A landscape with many valleys, sampled at points; each row gives a point and its height.
From any point a ball rolls to the lowest of the 2 points nearest to it. It stops when none of these is lower. Distance is the straight distance between rows; heights are no part of it.
(944): [107 164  83 182 200 147 103 160 155 106 101 111 101  82 140 137 102 137
 115 158  66 198 166 153 142 115 137 121 150 157 143 109 168]  (h 160)
(1469): [179  77 207 138 116 129 148 102 130 143 108 192 130 161 128 114 100 117
 132 112  91 213 154 139  98  97 149 149 155 125 108  79 111]  (h 399)
(1421): [124 170 110 115 156 160 117 183  72 149 117 124 115 108 134 136 127 158
  76 132  99  67  90 148 159  56 106 109 208 141 133 122 147]  (h 317)
(1771): [141  87 117 150 155 101 137  61 111 149 142 142 116  85  98 106  96 123
 141 108 148 115 173 110 155 136 163 146 172 105 127 130 137]  (h 234)
(1659): [100 169  90  90 112  96 134 179 126  99 187  82 106  88 101 148  88 146
 133 160 143 141 132 116 186 101 146 129 136 161 150 124 114]  (h 522)
(81): [122 178 123  73  97 124 102 160 131 128 160  83 142 140 105 147  98 137
 128 118 146 145 103 145 111 130 138 125 122 173 139 128 136]  (h 463)
(913): [ 90  89 124 239 143 102 195  72  73 144 127 178 121 116 162  65  77 118
 120 123  87 180 204 135 107 172 188 115 132 122 108 107 164]  (h 197)
(950): [ 99 160 108 198 170 131 102  85 172  81 120 146  79  66 119 156 134 115
 160 181 101 194 156 152 147 139 103 149 148 137 126 114 119]  (h 143)
(508): [127 148 116  47 158 112 171 135 179 105 154 160 123 148 136 206 150 109
 133 194 201 158 123 138 162 118  89  88 133  96 142 143 103]  (h 511)
(451): [134 125 101 112 101 182 115 157 120 132  98 133 176 157 181 153 214 135
  83 116 157  63  76 144  93 119  38 102 164  89 138 127  99]  (h 151)
(619): [163 128 101 133 145 160 133 118 159  95 113 189 145 123 183 121 204 107
  98 126 163  94  97 152  85 122  57 101 146  76 117 146  97]  (h 421)
(208): [ 90  95  92 187 152 116 172  63 100 138 135 157 106  99 176  61  71 141
 148 132  76 171 186  79 133 162 195 117 143 129  90 126 166]  (h 164)
(1355): [132 113 138 112 196 128 170  89 170 100 100 190 120  90 131 124 142 141
 140 153 119 157 169  99 175 112 159 136 162  97 119 139 143]  (h 201)
(1031): [107 170  68 180 171 153  94 141 127  93 119  94 116 107 158 125  87 111
 131 124  73 177 146 161  87 146 134 133 126 166 117 118 140]  (h 186)
(1275): [202 120 172  92  98 151  68  90 149 116  68 138 131 158 163 115 136 117
 165 107 121 145 122 134  50 136 127 119 141 106  81 105 163]  (h 419)
(65): [144 131 102 198 108 132 117 141 106 116 131 151 110 102 148  56 136 109
 164 142  87 136 100 152 126 103 125  96 106 130 101 107 140]  (h 475)
(1253): [192  68 204 145  93 104 127 136  92 146 100 148 138 164 138 108 115 127
 136 108  97 147 118 127 103 120 150 111  88  83 104  73 133]  (h 301)
(77): [164 161  95 120 133 128  81 133 117 136 133  93 101 119 131 131 118 119
 166 134 167 115 151 141 133 112 101 109 166 153 118 144 146]  (h 115)
(314): [109 180 122  68 149 142 129 134 126 110 125 122 151 143 138 174 155 139
 132 163 139 133 118 144 129 107 117 120 115 104  95 129  93]  (h 450)
(1521): [108 193 117 150 145 130 130 142 142 110 131 148  87  92  97 138 163 165
 143 168 101 143 126 152 179  73 126 116 156 133 116 106 137]  (h 97)
(103): [132 190 122 132 100 133 143 168 122 146 161 168 102 116 103 144 157 152
 132 168  92 104  83 162 163  55 120 108 161 138 124 106 111]  (h 155)
(1224): [102 100 167 175 132  96 169 175  97 162 145 161 138 157 114 136 110 114
 107 105  95 168 167 168 141  94 147 142 115 132 156  89  81]  (h 396)
(796): [105 156  84  72 156 114 155 128 135 113 143 139  96  98 140 210 154 123
 108 203 190 101 145 146 171 111  92 114 154  83 124 147  88]  (h 496)
(742): [137  78 164 100 159 112 130  84 148 130 100 122 156 119  81 139 120 123
 133 124 176 125 127  95 156 206 137 135  54 112 164 180 175]  (h 25)
(298): [118 122 161 188  89  86  90 123 160 147  72 109  95 198  90 109  99 163
 101 157  88 106 170  86 106  98 147 141  71 199 163 155 207]  (h 442)
(192): [123 163 102  97  90 107 143 115 119 109 167 109 137 145 131 160 135 120
 155 145 209 117 104 150 127 150  88 121 114 100 127 134  85]  (h 350)
(1091): [140 163 121  93  88 146 102 144 129 109 119  96 158 170 135 121 154 128
 161 128 172  97  71 127 110 143  91  99  70 110 109 128 131]  (h 446)
(264): [155 127 146 114  74  98 145  57  93 128 141 115 152 147 110 136 124 112
 169 122 204 105 122 121 124 168 112 130  93 104 114 146 108]  (h 335)
(712): [116 137 137 100 105  88 116  70 163 135 127  96 131 151 102 154  89 157
 192 142 133 175 140  83 112 144 141 133  91 157 125 144 180]  (h 478)
(1364): [140 116  94 144 159 136 134  84 138 127 138 138 137  83 129  98 114 110
 103 122 155  84 138 116 146 151 145 162 162 121 125 166 128]  (h 254)
(1121): [161 144 122 173 170 163 127  86 177 121  89 163 121 114 145 138 144 127
 163 129  95 193 147 133 101 100 133 154 176 131  93 111 130]  (h 402)
(746): [115 118  89 137 122 151 149 136 178 102 140 143 153 102 164 133 174  91
  50 108 165 111  71 131 112 171  62 144 161 102 153 165  85]  (h 434)
(1258): [ 90  99 144  75 179 130 177 128 128 132 144 186 115 121  89 160 131 147
 114 152 104 148 147 122 178 112 167 134 149 125 136 120  90]  (h 597)
(521): [127 105 140 126 183 114 145 188 155 117 129 129 131 115 120 100 139 124
 144 135 101 174 131 117 176 108 159 109  99 126 144 110 143]  (h 237)
(711): [156  81 178  92 169 135 170  72 143 124  96 184 159 126 124 120 139 127
 173 133 123 192 150  89 150 126 151 136 141  90 109 124 142]  (h 221)
(46): [173 111 153 115 104 152 104 195 100 166 109 115 145 155 132 137 143 114
 113 117 116  65  56 130 133  93  86  89 175 136 148  88 115]  (h 216)
(125): [140 105 100 160 175 113 131 108 136 149 134 135  97  94 129  90 120 155
 132 134 109 115 190  88 139  92 164 134 181 127 103 123 156]  (h 205)
(1496): [127 128 144 116  26  90 137  46 115 137 144 127 149 151 106 103  94 126
 161 102 164 122 115 106  91 179 163 154  88 140 104 133 132]  (h 322)
(980): [127 128 143 123  32 118 104 108 107 152 143 121 139 169 107  94 105 149
 135  99 122  84  88 107  89 142 154 137  88 153 106 131 133]  (h 303)
(767): [116 107 122  65 156 117 131 147 168 122 129  75 110 116 115 165 156 141
  94 122 191  66 141 100 145 159 114 119 132 116 174 169 150]  (h 50)
(463): [168 146 122  98 109 170  94 181  85 136  94 127 172 159 164 135 168 136
  95 107 146  64  55 142 140  97  39  85 198 127 140 110 139]  (h 181)
(1569): [182  63 199 149  98 110 133 155 118 146 110 152 105 159 173  79 117 136
 115  99  78 135 160 135  77  79 159 113 138  89  95  71 149]  (h 316)
(1773): [127 119 150 157 132 166  93 146 113 119 103 136 162 152 154 100 127 127
 103  79  78 149 100 151  90 130 154 140 101 126 113  96 121]  (h 391)
(793): [138  99 161  59 180 133 147  59 135 121  98 170 152 129 113 177 129 125
 155 129 152 162 187 105 126 148 130 152 151  86 106 137 125]  (h 228)
(439): [121 165  87 101 140 137 116 125 151 108 163 119 122 106 138 107 108 141
 136 126 110 158 136 118 111 113 165 133 172 169 143 121 158]  (h 332)
(1149): [131 151  99 161  43 128  94 126  88 138 157 100 150 158 146  73  90 124
 154  91 109  97  96 141  71 130 134 122  94 146 111 104 115]  (h 282)
(1613): [100 153  86  90 147 131  81  82 161 111  94  93 126 143 156 144 138 135
 131 130 151 108 153 113  72 183 120 142 102 153 125 182 203]  (h 388)
(1540): [137 118 142  46 141 139 130 168 148 164 116  99 127 140 123 162 158 138
 101 123 161  45  94  90 160 119 123 113 148 138 154 160 157]  (h 110)
(1425): [ 76 137 136  92 110  96 189 119 132 130 178 182 143 117  85 158 106 139
 133 165 119 175 125 127 169 101 169 151 146 122 134 101  69]  (h 611)
(177): [165 111  99 200 137 159 159 150 132 145  98  98 148 123 135 111 102 112
 114  86 129 102 113 113 122 122 116 152 107  91 103 101 101]  (h 365)
(1710): [112 138 106 144 122 100 198 100 138 108 164 151 111  82  82 145 100 138
 122 148 129 147 133 110 177 109 146 153 148 112 115 116  77]  (h 621)
(469): [ 79 143 104 164 145 135  86 168  94 102 141 100 135 145 161 101 114 125
 113 118  70 184 142 164  81 136 162 125 102 159 141 126 163]  (h 214)
(692): [139 108 176 173  92 124  50  98 152 132  48  92 121 183 109  99 112 133
 112 140  89  97 141 109 110 156 139 135  58 186 150 148 191]  (h 425)
(172): [ 81 131 133  99 120 129  82 171 112 126 116  66 107 138  88 114 129 157
 126 145 114  65 117  95 151 142 122 111  75 171 159 168 177]  (h 150)
(1662): [132 124 173 137 102 103 117  89 130 142  87  99 148 175  74 152  98 147
 149 108 146 127 142 126 122 164 123 169  58 142 130 127 137]  (h 345)
(501): [115 135 103 137 136 134 123 117 118 126 148 145 124 115 143  90 114 148
  77 102  86 137 123 144  85 109 178 157 166 162 119 131 125]  (h 358)
(237): [102  83 155 163  80 146  91 170  52 131 133 100 148 142 144  72 150 129
 105  88  89 100  84 123 126 154 138 116  82 113 131 114 110]  (h 263)
(1300): [135 111 161 117 131 131 131 120 138 145 136 145 148 154  82 141 108 122
 120  82 117 156 123 135 103 148 153 169 127 149 149 108 106]  (h 367)
(1440): [112 109  98 107 154 160 103 148 128 109 124  94 116  94 171  79 174 139
  96 132 140  44 103  80 149 149 127 108 118 125 108 179 166]  (h 331)
(278): [174 135 147  86 116 128 147 122 165 129 116 143 176 160 124 137 119 106
 165 125 158 171  95 115 114 121 121 116 111 113 122 119 129]  (h 315)
(30): [ 69 104 121 159 159 118 125 208 121 133 143  85 102 155 139 109  95 164
  68 106  85 118 160 133 118 155 174 133  72 163 163 153 163]  (h 286)
(380): [134  95 147  88 155 132 181  72 157 128 107 139 159  95  92 148  92 110
 131 106 190 142 167  88 162 192 138 149 113  90 154 174 143]  (h 49)
(994): [122 151 162 123 164 171 117 103 132 127 110 209 121 130  99 209 158 111
 122 161 109 172 143 193 115 106  96 145 175 151 123 100  59]  (h 93)
(213): [ 86 118  79 147 164 130 128  74 106 106 143 127 107  92 161  78 115 144
 167 144 119 139 180  90 144 154 172 123 128 117  82 149 171]  (h 123)
(393): [143 101 122 148 167 132 182 154 162 131 125 126 113  96 106 119  95 148
 124 111 108 146 152 110 154 118 157 158 136 124 143 126 130]  (h 265)
(702): [ 61  98 153 128 119  71 138 199  87 157 149  91 105 182 100 139 105 167
 129 133 120 142 184 134 170 126 152 112  45 163 173 146 150]  (h 504)
(707): [121 121 187 168 129 135 116 116  86 156  81  90 140 183 108 153 106 156
 141 119 108 146 173 134  84 159 150 156  54 109 106 108 148]  (h 363)
(958): [128 124  95 143 201 123 127 124 150 108 119 150  92  56 119 100 144 159
 141 165 104 159 170 101 184 101 155 108 155 134 118 130 162]  (h 167)
(1415): [105 175  93 156  92 129  98 163  62 129 172 107 131 145 126 102  99 129
 113  99  80 127 114 174  85  99 134 133 123 161 126 117 119]  (h 252)
(901): [ 93 104 142 126 111 151  97 203  76 156 136  74 134 154 118  90 148 145
 121 113 106  85  86 109 149 134 129 117  80 138 149 133 142]  (h 224)
(947): [103 148 109 134 132 142 151  98 144 113 147 147 147 118 133 125 122 142
 101 115 117 130 128 129 114 124 152 173 141 129  83 127  85]  (h 376)
(762): [108 101 168  88  84  94 136 175 109 190 163 150 120 180 118 119 129 151
  94 112  85  99 119 126 114  84 179 111 129 159 148 110 142]  (h 347)
(1680): [129 144  96  71 164 152  81 121 148 107 109  92 125 116 168 124 152 160
  96 125 148  65 133 118 111 152 128 126 118 135 134 200 195]  (h 366)
(504): [120  98 178 187 120 138 126 152  88 143 100 113 146 181 151 125 103 134
 126  88  79 167 161 163  69 122 135 138  78 115 112  79 122]  (h 377)
(856): [137  87 121  86 153 102 164  97 185 114 121 103 125 109 115 144 129 106
 106 116 214  92 130  91 145 199  92 122  86 114 169 193 167]  (h 56)
(1146): [135 147 156  47 144 139 101 140 113 147 118 140 135 136 142 117 138 168
 130 119 111 106 118 125 123  92 170 117 153 145 122 136 145]  (h 250)
(1485): [163 174  41 166 126 136  84 151 129 112 133  74 101  76 149 106  82  81
 181 145 151 138 147 115 129 120 108 116 151 167 109 133 168]  (h 79)
(655): [120 145 129 174  79 147 138 107 165 122 167 191 106 103 126 143 190 116
 111 134 147  81  58 157 137 124  53 132 173 107 136 126  54]  (h 379)
(797): [103 121 146 139 116  82 116 198  53 158 171  91 103 153 109 107 109 131
 137 131 110 127 159 141 157 105 151 103  78 141 139 121 138]  (h 469)
(21): [173 116 120  98  75 168  97 150 128 157  99 117 148 194 161 158 193 132
 105  83 168  34  87 112  86 131  51 113 150 109 128 135 121]  (h 168)
(787): [108 150 127 124 195 137 115 156 168 100 116 133 113  92 102 196 135 135
 132 173  94 209 165 149 164 115 123 143 159 151 151 109 108]  (h 176)
(694): [170 114 149 114 122 136  75  80 124 135 108 138 136 132 133 125 130 116
 154 107 130 144 150 130  75 139 153 147 164 143 109 120 146]  (h 412)
(1021): [130 142 126 120 108 131  86  37 157 119  68 108 143 146 163 115 120 130
 162 126 140 119 136 105  66 196 145 130  73 135  93 176 185]  (h 404)
(1561): [133 124 136 109 129 144 150  56 109 125 119 189 128 125 118 171 163 112
 104 125 169  95 165 152 120 130  96 161 182  91 102 141  55]  (h 226)
(44): [191  96 155  88  73 140 119 140 156 167  76 104 137 207 114 160 159 139
 130 117 170  21  97  92  98 118  73 115 132 110 121 138 144]  (h 189)
(953): [110  90 108  95 130 119 126 126 100 108 162 100 126  83 128  71 161 121
 121 126 181  56 107  75 170 172 108 120 120 110 134 169 134]  (h 294)
(1591): [179 143 131  99 154 140 149 158 174 124 132 139 133 126 155 117 177 104
 130 152 168 106  74 118 151  97  92  85 144 123 132 123 127]  (h 357)
(43): [102 143 160 116 108  86 101 105 162 142  89 108 112 181 109 140  92 179
 140 158 104 130 156  90  95 120 157 139  78 180 134 155 187]  (h 462)
(1222): [ 74 164 104  47 160 141 142 132 105 117 140 144 119 115 140 180 164 155
 110 170 155  85 130 135 159 110 146 123 153  99 106 146  73]  (h 474)
(1450): [122 188 101  86 106 153 117 181 122 102 132  77 148 139 137 149 144 139
 120 127 158  75  87 132 131 132  70 106 120 129 123 162 118]  (h 426)
(1144): [166 129 123 183 132 136 143  87 194 118 120 177 110  83 103 143 156  74
 109 145 163 130 125 156 138 132  74 154 162 140 144 140 105]  (h 390)
(942): [109 104 152 134 158 184 148  94 133 107 104 162 171 132 147 108 135 144
  95  90  94 136 127 137  86 139 165 169 126 109  87 112  95]  (h 389)
(1726): [145 157 101 121 109 105 118 145 159  93 177 147  98  96 136 192 169  97
  82 192 183 142  94 192 162 135  49 104 172 131 194 152  90]  (h 447)
(1257): [111 114 142  82 161 122 136 101 105 123 133 125 157 133 102 142 136 132
 147 135 150 147 135 113 171 156 156 134  96 102 123 136 104]  (h 564)
(1670): [183 151 110 142 116 150 140 102 182  95 108 221 128 126 164 120 192 103
 158 148 166 140 102 164  76 106  42 100 153  87 118 128 120]  (h 416)
(507): [149 133 174 166 124 110  86 157  56 163 129 165  99 153 151 100 142 159
 112 116  70 128 163 177  91  48 158 107 185 136 126  91 135]  (h 364)
(563): [140 107 140 170 123 153  84  70 167 130  22  97 126 177 150 118 104 136
 138 137  97 116 144  90  79 178 159 155  61 145 110 152 195]  (h 413)
(634): [135 134  64 151 132 128 148 127 152  97 150 154 124 106 213 113 207  94
  57 117 160  92  92 135  80 170  52 117 140  90 126 164 115]  (h 428)
(1054): [112 123 167  91  71 114 132 200  93 178 157 113 136 205 111 160 100 149
 126 113 101 106  84 135 120  95 141 115 107 151 145  91 100]  (h 297)
(1283): [ 86  95 158 144 149  96 156  94  98 132 142 119 147 132  92 152  73 150
 151 119 116 197 187  97 122 169 175 155  98 127 153 123 134]  (h 258)
(398): [141 135 138 207  83 145 131 106 179 124 136 170  78  65  93 149 173 100
 117 134 150 107  69 189 147 151  54 157 166 129 166 139  81]  (h 385)
(228): [142 174  72 222 141 156 127 150 170 120 125 102  94  80 135 123 101  99
 124 148 107 129 117 161 133 116 102 134 141 148 130 107 120]  (h 173)
(1289): [107 154  95 142 178 116 115  95 182  79 127 119 111  80 139 186 110 135
 151 173 125 216 177 119 158 135 118 135 164 129 140 134 125]  (h 158)
(916): [105 157 126  82 120 142 122 174  90 160 158 104 119 128 105 170 129 148
  76 125 103  62 100 127 162  86 132 140 203 142 155 114  91]  (h 356)
(94): [132 176  39 171 114 152 139 158 135 112 144  65 104 102 155 112  87 118
 115 122 129  91 125 122 123 128 110 136 123 136 103 123 121]  (h 199)
(1123): [122  98 156  98 124  95 112 130 146 125 119  86 127 114  82 109 137 129
 144 140 163  82 110  89 162 173 118 119  52 153 167 173 171]  (h 72)
(591): [155 133  81 178 130 134 114 103 126 120 116  84 120 111 166  76 102  94
 190 137 123 140 148 117 115 143 135  97 120 139  94 127 170]  (h 46)
(1538): [112 132 110 134 103 136 147 158 178  79 162 143 116  91 148 171 191  81
  35 151 177 139  78 157 139 150  50 145 161 130 181 149  69]  (h 439)
(831): [108 154  94 183  71 153 169 129 184  82 164 159 115  86 147 128 187 123
  91 161 163  94  55 148 158 156  64 135 126 100 121 150  65]  (h 372)
(1205): [160 145 103 147  92 147  84 136  95 114 164 120 142 104 141  58 152 109
 141 132 115  91  85 135 126 104 131 100 153 134 110 122 128]  (h 460)
(885): [103 155  87 116 137  97 130 148 121  78 162  74 101  58 115 171 117 148
 123 186 148 147 159 133 197 123 122 144 137 107 140 142  86]  (h 517)
(1587): [108 111 152  38 131 149 119 161 107 171 119 121 130 163 115 147 145 180
  92 118 112  65  89 106 139 112 148 130 168 150 136 135 152]  (h 185)
(721): [156 141 155  97 110 152  90  90 126 116  96 183 141 154 163 132 154 137
 159 134 106 148 132 133  82  92 138 120 140  97  64  90 111]  (h 427)
(808): [129 114 140 126 152 154 119 160 120 152 132 131 113 110 105 151 152 138
  82 118 104 102 113 143 154  93 121 144 178 137 155 118  73]  (h 321)
(1777): [132 114 153 109 109 153 139 228  98 193 131 105 146 184 100 139 127 117
  96 106 104  82  73 113 149  95 111 116 136 137 155  87  93]  (h 253)
(1756): [108 108  96 201 157 132 172 154 145 129 149 108 112  89 117 114  84 108
  69 118  93 158 162 124 142 140 156 153 111 135 152 117 117]  (h 284)
(512): [140 171  94 108 107 144 128 172 133 122 144  75 123 126 142 111 126 149
 147 124 158  63  91  86 133 100 116 129 105 143 105 145 141]  (h 398)
(1601): [130  91 152 114  82 155 140 103 127 102  96 124 186 143 143 100 172 116
 117  81 169  64  53 105 109 187 108 131  78  81 125 161 116]  (h 481)
(954): [ 87 100 166 137 123  97 195  80 121 140 137 175 160 138 131 118  69 138
 141 101  97 241 175 107 103 158 185 140 112 112 138 116 147]  (h 274)
(1268): [115 170 112  51 140 121 122 113 137 101 141 144 132 125 152 102 133 167
 153 143 108 144 129 102 122 104 178 107 146 140 101 139 168]  (h 296)
(1375): [147 134 114 124 128 137 132 132 142 117 151 119 131 105 114 125 143  95
 123 138 159 125  94 124 165 113 109 127 144 125 134 134 100]  (h 341)
(201): [147 121  84 217 127 128 192 133 132 152 108  84 133 112 131 108  46 101
 132  85 131 132 145  98 128 166 146 149  83 107 105 104 134]  (h 375)
(790): [159  89 160 182  85 102 114 179  84 171 133 160 107 149 156  71 123 120
 107 111  74 106 153 164  93  62 136  86 148 123 118  85 137]  (h 337)
(715): [106 109 155 138 120  84 193 141 156 129 136 146 147 158 153 115  80 118
 165 111  95 249 158 124 109 113 151 129 111 144 149 101 137]  (h 290)
(1347): [114 179 107  83 115  96 114 115 136 123 147  77 115 137 109 177  92 150
 173 156 155 183 153 120 132 133 137 126 123 148 144 121 149]  (h 483)
(904): [108 116  98 189 204 131 135 123 193 100 101 169 101  63 131 117 112 124
 142 160  76 206 153 122 163 140 141 120 142 138 151 117 169]  (h 135)
(1321): [158 136 120 139 131 123 138 145 172 133 152 131 142 117 116 123 102  83
 121 116 119 181  95 134 122 124 142 138 148 157 153 105 113]  (h 354)
(1416): [183 150 130  76  95 132 106 180 146 154 140 113 128 150 125 118 124 117
 141 120 148 111  72 126 121 104 117 111 150 171 151 120 149]  (h 441)
(803): [190  88 193  98  79  87 115 136 150 170 123 115 125 154  98 101 106 118
 156 104 131 114  86  94 122 133 149 115  88 149 155 118 172]  (h 403)
(1219): [162 118 130 122 154 120 119  61 118 136 104 149 120 123 125 146 151 125
 133 134 150  99 177 143 122  97 123 155 189 102  94 135 115]  (h 240)
(1083): [154 113 141 177 126 117 193  84 119 170 112 101 129 130  98 125  47 137
 141  87 147 118 168  95 133 165 163 163 101 106 109 118 150]  (h 387)
(1263): [133 170 116  90 148 127  92 148  73 146 129 116 108 110 119 160 146 144
 119 157 147  57 135 140 180  85 104  97 190 125 120 139 137]  (h 251)
(289): [108 106  93 152 149  85 137 191 113 144 171 106  98 117 148  60  92 122
 119 114  94 131 175 128 127 106 163 107 119 173 162 127 181]  (h 283)
(1117): [111 113 143  80  94 139  91 109 102 120 123 131 174 151 151 106 190 118
 116 102 143  86  69 134 114 163 116 113 119 110 121 146 111]  (h 471)
(1013): [127 101 192 115 117 112 163 143 109 163 140 174 129 171  90 166  85 111
 132 109 106 179 142 143 126 102 157 152 145 142 148  83  79]  (h 380)
(184): [121 122 136  56 171 134 183 119 194 101 129 166 126 106 114 178 150 142
 104 145 154 135 129 116 160 111 142 139 143 105 130 146  80]  (h 583)
(1685): [137  72 195 128  93 122 106 156  75 155 119 138 153 163 120 103 129 121
 135  86  97 118 105 128 121 153 145 131  80 115 133  95 106]  (h 285)
(378): [168 105 138 133  79 108  76 167  80 136 143 114 112 127 144  39 126 103
 151 113 111 107  90 118 109 113 131  82 125 158 123 121 178]  (h 440)
(1763): [159 138 105 178 176 150 130  59 172 117 103 149 106  92 128 159 125  93
 131 124 138 156 174 143 110 133  97 158 188 125 120 126 112]  (h 395)
(1084): [ 71 157  81  88 165 127 132 126 102  93 138  94 122  81 119 148 151 149
 127 170 157 103 133 133 174 149 130 124 108  97 116 163  95]  (h 499)
(608): [127 134 127 111 137 158 139 164 150 127 119  93 154 129 143 106 138 133
 120 105 113  99  98  97 136 123 143 129  96 123 108 143 135]  (h 370)
(724): [139 113 171 115 100 105 157 121 146 126 130 152 164 162 145 102 113 113
 174 113 117 230 108 107 112 125 155 113  79 118 112  96 134]  (h 304)
(303): [ 91 152 107 133 107  74 135 184  93 129 187  80  97 127 102 143 101 126
 141 146 119 176 151 145 150 111 151 112 111 156 151 120 119]  (h 498)
(952): [107 178 123 150  75 120 113 185  78 140 174 144 144 136 125 117 133 146
 105 137  79 134  87 172 129  66 100 108 141 149 137  93  98]  (h 208)
(646): [148 105 184 141 124 121 156  90 108 144 136 203 137 129  74 141 131 100
 148 125 105 190 147 135 143 115 143 163 159 121 131 100  81]  (h 392)
(369): [114 131 175  74  94 129 147 104 155 131 100 126 166 168 103 176 121 126
 149 120 155 133 108 120 110 154 136 143  68 124 129 143 122]  (h 329)
(194): [145 113 144  73 111 132  89 125 117 113 110 126 168 166 154 146 193 111
 135 133 174  87  95 137 112 157  76  92  82 100 131 161 153]  (h 459)
(3): [105 112 138 228 123 110 180  68  68 148 114 135 138 129 148 103  47 102
 145 106 103 202 195 126 112 209 172 130  94 106 126 113 162]  (h 218)
(1406): [110 176 125 150 157 153 120 143 196 100 119 167 108  78 114 134 164 159
 110 159  84 154  83 166 143  97 111 139 146 142 138 126 131]  (h 48)
(1088): [136 168 110  77 134 146  84 133  75 143 133 133 138 161 137 174 161 129
 124 142 166  62 109 176 119  93  75  94 179 126 128 129 106]  (h 200)
(462): [193  93 152 103  99  98  84 139 111 150 151 116 128 138 108  85 136  90
 164 111 139 106  87 110 136 108 138  94 144 161 157 116 159]  (h 422)
(1139): [148 165 127  87 123 140 114 101 118 110 119 150 160 153 160 170 165 126
 180 153 141 159 131 167  96  87 105  93 151 112  83 104  94]  (h 435)
(999): [129 193  99  64 118 122  72 117  75 130 138  98 120 152 131 168 124 138
 156 135 162  88 147 164 106 113 101 102 165 155 116 152 162]  (h 162)
(1597): [121  87  93 146 127 139 139  86 122 101 147 125 142  86 164  90 161  95
  91 117 181  71 114 123 129 186 105 133 130  94 127 173 108]  (h 269)
(1488): [107 104 140 188 122  66 159 156  71 169 164 113  92 124 104 104 108 129
 130 126 119 120 192 138 168  94 147 113 132 119 139 115 128]  (h 438)
(970): [184 110 184 126 132 158 110  75 108 132  92 151 148 159 117 145 117 107
 144  98 111 181 160 137  69 137 118 173 149 136  96  87  97]  (h 406)
(1504): [132 101 169  69 140 143 141  53  93 118 107 179 170 156 126 155 151 104
 127 113 159 124 157 147 106 167 110 161 135  93 101 151  84]  (h 215)
(876): [116 132  78 123 135 129  97  64 105 101 105  83 126  93 167  89 123 124
 189 142 147 117 158  98 119 174 141 118 117 124  85 165 185]  (h 81)
(394): [ 94 130 138 180 141 105 166  50  69 137 118 119 129 125 119 121  64 163
 145 118 129 166 211  98 128 193 179 162  91  91 116 119 157]  (h 238)
(852): [183 164 108 129 144 168 124  98 198 102 113 180 135 123 174 113 151 115
 146 139 119 161 112 157  87  98 105 122 170 120 109 119 131]  (h 409)
(1802): [150  74 173  86  86 114 141 153 142 177 157 131 134 157 108  99 116 134
 119  90 121 102  89  86 124 110 178 130 127 152 140 117 133]  (h 382)
(587): [125 136  84 172 128 121 139 160 107 145 155  81  99 118 149  81  92 145
 129 111 109 102 154 112 120 108 157 137 109 141 122 130 138]  (h 236)
(1297): [ 99 156  79 141  85 118 160 110 133  83 176 126 142  97 152 134 163 106
 114 154 201 102  96 154 137 157  71 122 114  82 105 143  60]  (h 362)
(849): [ 79  98 136 109 157  87 139 182 121 129 151  94 111 126  99 163  94 169
 154 149 122 160 170  98 181 134 161 117  78 133 161 126 140]  (h 532)
(906): [103  99 142 153 146 111 115 150 119 144 139 112 127 160 132 102  90 124
 100  97  90 161 160 141  88 155 181 152  90 158 157 128 151]  (h 246)
(1402): [162 101 122 141 132 163 123 135 136 134 122 102 147 135 133 117 138 114
 123  98 156  79  94 114 128 137 104 132 130 102 131 134 104]  (h 353)
(335): [105 111 158 215 138  91 161 177 128 166 141 158  87 123 103 120 135 120
 140 144  99 145 173 171 155  67 121 103 127 127 145 107 109]  (h 415)
(1061): [124 177  94 226 132 143 110 133 177  99 113 141  83  61 129 123 142  95
 164 160 108 189 113 174 142 134  80 118 138 155 132 106 134]  (h 157)
(1703): [111 154 139 148 143 173 122 102 155 106  98 186 132 105 113 154 168 121
 135 139 102 163 111 183 134 123  93 153 135 122 122 120  88]  (h 76)
(115): [ 78 114 113 109 166 115 118 117 133 117 140  68 124 109  90 149 103 163
 141 130 151 138 164 106 162 171 164 140  91 123 140 152 139]  (h 550)
(1527): [134 129 132 128 195 124 135 175 117 142 110 115 122 136 120 174 124 117
 148 149 106 189 147 137 165  98 121 113 124 137 149 102 133]  (h 204)
(1276): [105 112 123 178 145 132 132 164 117 123 165 100 118 104 108 129 122 112
  76 108  93 118 124 134 152 138 147 164 150 136 153 125  85]  (h 300)
(1059): [118  98 151  76 170 147 161 128 140 123 115 153 154 144 103 183 148 107
 117 128 183 116 136 118 175 151 108 123 121  85 126 154  95]  (h 573)

Call two points neighbours if one is among the 2 nearest of the other. Go from one point of each pair to the other, from neighbour to neighbour, staying as low as possible. Name the highest point that can't be avoided.
(1375) and (950) -> (1083)
(1375) and (767) -> (1773)
(591) and (958) -> (916)
(451) and (742) -> (44)
(1504) and (904) -> (793)
(742) and (767) -> (856)

For each start below, name the point where the ball stops.
(852) -> (1406)
(1773) -> (591)
(712) -> (958)
